Points on a hilly landscape, in no order, each with its height.
From any point a climber steps to the highest of the 2 points nearest to it. It stops when none of these is higher. Distance is the straight distance between rows; heights are no part of it.
nen (h 563): [-37   6  27 -15   9  26   6  24  30 -62 -20 -30 -49   1  26 -29  68 -20
 -11 -55  31 -21]
lipe (h 56): [-26  52 -57  -9 -28  57  13  56  39 -41  12  39 -43 -27   9  14  60 -13
 -23 -52  13  -5]
vevog (h 389): [ 44 -13 -40 -47  -5 -54   9  18  42  26 -28  30 -22   5   0  20 -37 -17
  55 -14 -26 -43]
vak (h 307): [-26 -83  30  16 -14  40  -6 -12  54 -11  -7 -57 -32  26   1  48  32  32
  -6 -19  18   2]
tid (h 584): [-11  10   3   8  11  11 -51 -34 -38  -4  17  -2 -18 -38  22 -11  27  13
 -40  -7  58  -1]
mikon (h 431): [ -5  56  -6  52 -16  38 -12  -3 -39  16  29  38 -28 -31 -19 -49  18  -2
  31 -44 -44  60]
nutif (h 557): [-24 -10  24 -41   4 -32 -54  40  26 -68  17   2  29   5  16  25  40  29
 -46  41  59  -8]
dil (h 506): [ 34   9 -11 -32  30 -52 -21   2 -10   0 -35  -2  15  19   8  20  -8  -4
  -3  19  -4 -34]
mub (h 658): [ -2  34 -63   1 -92   3  -7  -3  18  66   5 -26 -37 -38  -2   9  24  -5
  38 -39 -17   9]
Raz (h 583): [-15   0 -24 -13 -43 -13   8 -13  20  23  -5 -65  -1   8  25  23  -3   4
  15  -9 -33 -20]
rak (h 435): [ 41  23  23   0  41 -57 -39   1 -37 -13 -27   0   2  13  14 -33 -35   5
  -6  13 -30   1]
saved (h 578): [  9  47 -19 -27  -8 -52 -24  12 -17  -8 -23 -36   0  10  40  13  19  -3
 -25 -12   7 -43]
zanu (h 377): [ 19 -42   9 -15  32   1  -2   7 -19 -17  34  53 -14 -43 -18 -20 -19  -6
  -7 -33  40 -26]
sot (h 45): [ -1  14 -37 -20  10  33   1  55  70 -52 -12  16 -65  27  15  18  29 -32
  21 -42   2 -22]
nenef (h 293): [-27 -28  28  11  -3  32 -26   2  36 -37 -11 -55  -5  28   6  33  44  42
 -52   8  20  -7]
fanu (h 133): [-47 -28  62 -22  26  14  40   5  12 -10 -27 -50  11  40  56   1 -23 -34
  46  -2 -35 -25]
pila (h 664): [ -3 -10  19  28 -30   2 -74   7  -3   6   9 -30 -55 -37   6 -26  53  16
 -31  -3  57  24]
tor (h 261): [ -8 -32  11  -5 -29 -48  54 -36 -27  30  -9 -61  66  12  25  -5 -32  -4
   4  71 -40 -16]
zuzu (h 438): [  5 -79  37 -18  32  14 -41  20   2 -24  53  51  -9 -20 -16  -8  -7  13
 -14 -10  66   6]
gede (h 406): [ -6  45 -31  48 -30  42  10 -30 -27  42  29  39   8  -9 -48 -10  14 -15
  40 -11 -53  40]
zag (h 496): [ -7 -38  17 -27  20   6 -48  24   4 -52  20  34  -1 -18  -7   6  30  16
 -45   2  79 -19]
guv (h 328): [ 21 -16 -34 -60  26   1  66  15  57  17 -63  13  13  32   1  65 -46 -16
  26 -25  16 -71]
damo (h 448): [-27  34  51  48 -14 -31 -54 -18 -24  11  31 -28   4 -18 -18 -39 -27  24
 -20  64  27  87]
vuva (h 50): [ -7  43 -47 -16   2  31 -14  56  54 -69 -22  -5 -53  16  18  18  60 -11
 -45 -43  36 -21]
meguz (h 216): [  5 -62  15 -28  11 -57  57 -13 -20  32 -44 -46  42  20  17   8 -36 -13
 -12  60  -4 -36]
korar (h 392): [-24 -44   1  30   5  91  35 -23 -29   3  17   3  22   1 -34  10   6  10
 -21 -34 -11   8]
povu (h 651): [-19  20 -18 -24 -49 -22 -14  19  30 -19 -28 -60  -4   6  58  30  30   2
 -22  12   2 -21]
Sisi (h 97): [ 37 -41 -24  73  22  12  40 -37 -29  48  16  26  14  17 -60  10 -29  -6
 -95  45  56   2]
taru (h 604): [-23 -53  44   6  61  33  29  13  43 -25 -32 -24 -14  70  16  43 -29  -5
   4  -6   5 -34]
kevam (h 226): [-16 -46  44  -1  10  -9   8 -18 -32  13   7 -59  15   2  29 -15 -21   6
  -6  21  -4  -9]
lag (h 118): [ 39 -44 -33  36 -12  22  46 -29  -1  33   6  35  19   0 -69  17 -35  15
 -40  34  26   5]
Nuv (h 453): [ 43 -32 -21 -36   8 -33 -38  28  42   5  25  62 -22 -29 -25   1 -13   4
  34  -3  16 -19]
Didez (h 106): [-48  47   8 -45  -5 -14  27   7 -13 -38 -11 -30  43   7  59 -17  22 -13
   5  -3 -22 -28]
gered (h 281): [ 52  11 -16 -27 -20 -95 -24   5   1  26   7  24  -2 -34  -2 -29 -27 -16
  52  33 -18  10]
nozat (h 77): [ 25  -2  -2  48  30   7 -16 -40 -44  34   3 -10  15  -3 -41  28 -10  17
 -74  36  50  16]
Suli (h 119): [-29  23  33 -15   8  -9  12  10  -4 -31 -16 -45   6  25  42 -28 -12 -30
  26 -27 -53  -7]
Mer (h 68): [-14  19 -32  14 -11  75   7  17  31 -19   2  39 -33  30  -9  -6  51 -11
  32 -69 -43   4]
Linef (h 48): [  9  77 -22  -7 -17 -55  -7 -43 -32  64   8  -8  40 -33 -19   1 -15   8
 -35  56  57  38]
tabe (h 63): [  9  46   2  34  12 -28 -39 -28 -24  26  -1  -7  29  -4 -22   1 -16  23
 -45  62  25  17]
Vumab (h 351): [ 21  54  11  42  24 -46 -21 -31 -57  49  18  -9 -14 -36  -2 -73 -40 -23
   6  21  10  47]
reteg (h 40): [-16  -3 -17  -2 -21  36 -25  52  98 -56  18  42 -66  39  -6  13  46   8
  32 -25 -19  18]
teza (h 253): [ 36  78   2  13  63   1  11 -15 -88   7 -31  35  22  23   3 -39 -23 -18
  -6 -10 -60   6]
pag (h 73): [-34   3 -30 -25 -32  66  31  37  41 -37  21  58   2   3 -19  14  57   7
  29 -62 -30  23]
tun (h 172): [-42 -74  37 -54   1 -21  59  -4  11  -6 -35 -43  60  17  28  40 -41  -9
  11  37   7 -35]
Kenos (h 613): [ 17  48 -60 -15 -90 -19   2  22  59  31 -24 -24 -16 -35  23  25  14 -12
  17 -28  -9 -36]
dero (h 509): [  8 -40  23  19  59  35  40   0 -24 -11 -10   6   2  31  17  -8 -35 -22
  -1 -38  -5 -26]
Lumop (h 663): [ -7 -28  50  14  49  35 -13   8  21 -23 -45 -45 -41  47  30  25  -1   5
 -27 -40  19 -33]
sobu (h 257): [  6  16 -21 -20  28   6  38 -20 -42   7   3  33  40   4   1  -9 -12 -20
  11 -15 -36 -25]
Mel (h 230): [  3  66   3  15  24  23  10 -12 -49 -17 -20   9  29  39  15  -9  -9  -4
  12 -11 -67  -9]
gis (h 254): [-33 -28  49  15  -2  -7 -14 -34 -31 -17   3 -52  48   2  29   8   7  29
 -58  37  17  -2]
buzi (h 92): [-41   2  20 -29  -9  11  11   5   5 -40  26   0  36 -11  14  -8  33  -4
  10   5  -1  -1]
gaba (h 534): [ 13 -18 -17 -40 -26 -35 -15   7  18 -11  12  29  30 -36 -14  11  -6  11
   9  27  21 -17]
Sev (h 467): [ -7  37  20  45  14  34  -6  -4 -56  -6  24  25 -20 -38   4 -55  27  -4
   8 -51  -9  18]
Ditaz (h 298): [ 32  50  19  46  50 -19   3 -21 -85  18  -9  11  -2 -25   1 -71 -37 -26
   2  -6 -19  17]
Sasa (h 606): [ -4 -10  42   4  42  28 -34   7  23 -41 -32 -34 -70   8  31 -19  51   6
 -37 -55  60 -26]
kifus (h 562): [-16 -17 -12 -11 -89  19  23 -14  19  35  17 -14  30 -49 -17  18  13   5
  28  14 -23  33]
por (h 324): [ -13 -108   23   30    0   49   21  -19   23    5   -5  -38  -42   13
   -7   31    4   14  -24  -41   53  -10]
vod (h 350): [-10 -64   0  32  21  45  26 -25 -20  18   6 -34  -6  12 -15  31  10   4
 -48 -31  28 -20]
muk (h 407): [ 79 -16  -5  -5  16 -57 -50  15  10  -4  26  62 -53 -11 -29 -28 -24   4
  26  15   6  -3]
Kog (h 335): [ 76 -29 -27 -38  13 -96   4  14   3  29 -20  19 -26  -8   9 -28 -45 -17
  58   2 -25 -21]
nenuv (h 30): [ -7  30 -25 -18 -19  -1  -1  44  41 -23  12  24 -31  34  22   1   1 -24
  69 -27 -73   0]
mogu (h 144): [ 18  -6 -25  47   2  25  44 -34 -16  37  41  59  39 -25 -75 -10 -30   0
 -13  43  21  46]
tobaz (h 357): [ 32  -5 -45 -55 -15   1  18  13  70  12 -25  16 -13  21   4  48 -29 -11
  35 -43 -20 -59]
Rases (h 309): [ 24  14  -7  12 -23 -18  46 -52 -21  43 -28 -20  56  28  -6  21 -27  -5
  -3  86 -34  11]
nagub (h 318): [ 36  35   1  -5  -6 -59 -15  10 -15  29  23   7   4 -18  11 -40 -40 -13
  37  47 -51  44]
Zufev (h 466): [ -9 -29  21 -24  95 -17 -10  34  16 -50 -26  32  15  57  -8  36 -30  15
 -36  30  35 -29]
Telit (h 80): [-52  15 -12  -3 -21  47   5  28  19 -43  35  38  21 -14 -28  -3  57   8
   2 -28   3  21]
kono (h 147): [-63 -42  61 -72  26   0  35  13  41 -34 -27 -28  43  39  31  26 -12 -13
  42  29 -13 -25]
vibog (h 522): [-15  -5  -5  -7 -55  -3  34 -15   6  23   8 -23  42  -2  -1   4 -14  -3
  43  15 -46   3]
desiv (h 519): [ -7 -25  76  29 -20 -21 -68   1 -21 -10  27 -26 -22 -29  14 -37 -16  23
 -14  38  26  65]
furi (h 277): [-19   9  33  13 -25  19 -48  -2   8 -21  -4 -64  25   2  13  22  43  34
 -76  49  30  13]
nuzun (h 369): [ 62 -19  10   2  64 -80 -67  28 -38  -6  -6  40 -32  -4  -4 -39 -32   7
  -9  26  11  -4]
rinu (h 442): [-22 -37   8  21  55  79  44 -12 -30 -21   3  34  -9  17 -17   6   0 -13
  15 -62  -1  -1]
pemuk (h 36): [ -5  12 -24   0 -44  27 -22  40  58 -27  40  37 -37   2 -15  -3  25   2
  62 -15 -51  37]
Dev (h 353): [  7  61 -34   1 -20  14  15 -25  -7  28 -13  19  59  18 -23  39  -9  17
  -8  56 -33  13]
ragun (h 291): [ 21  -6 -39 -36  36   0  61  -9  -2  12 -25  17  41  20 -10  24 -23 -14
  16 -29   7 -52]
Bep (h 615): [ -28   -8  -22   21 -101    6    5   -7   11   58   20  -41  -16  -41
   -7    6   40   22   31  -16  -12   42]
daseg (h 62): [ 15  41 -59   8 -28  33  -7  23  24   3   8  45 -47 -26  -1   3  29  -4
  11 -61 -18  -3]
Bute (h 180): [ 30   5 -53  17   4   2  45 -43 -43  31  23  50  30 -42 -39 -42 -31 -17
  20  20 -10  17]
gare (h 219): [ 34  33 -22 -13  18 -18  62 -32 -47  49  -9  41  34 -29 -23 -43 -19 -40
  31  -4 -37  -9]
sodak (h 594): [-34  -7  57  46 -34  25 -66  -3 -27  14  25 -35 -40 -37  -3 -43  33  40
 -18  10  26  67]
vomag (h 382): [ 15  26 -37  44 -30  39  32 -37 -13  45   9  18  21  18 -52  35   4  15
   3  20 -46  38]
Kerur (h 527): [ -8 -44  43 -21  78 -14  19  38  26 -44 -47  19   5  70  -3  41 -54  12
  13  26  -6 -15]
Bosan (h 521): [  1  18  17  38  26  14 -16 -28 -51  14   3 -14 -20 -19   5 -23  11   7
 -26 -29   6  -5]
fug (h 637): [ -8 -18 -10 -56 -16 -40 -24  22  45 -37  -5  -4  26 -18  14  39   9  35
 -16  22  55 -33]
Kefe (h 370): [  0  67   8  30 -34 -35 -46   3 -13  17  38 -10  -6 -25  17 -38  -3  -6
  23  11 -22  57]
Vuf (h 403): [-29  55  23  40 -30 -37 -34 -30 -42  46  33 -37 -17 -26 -11 -33 -16  -9
   6  23  10  71]

Where does a climber stop that starts at each point below?
gis -> Lumop
lipe -> pila
Ditaz -> pila
tabe -> vevog
Suli -> pila
gare -> vevog
Mel -> vevog
Kefe -> pila
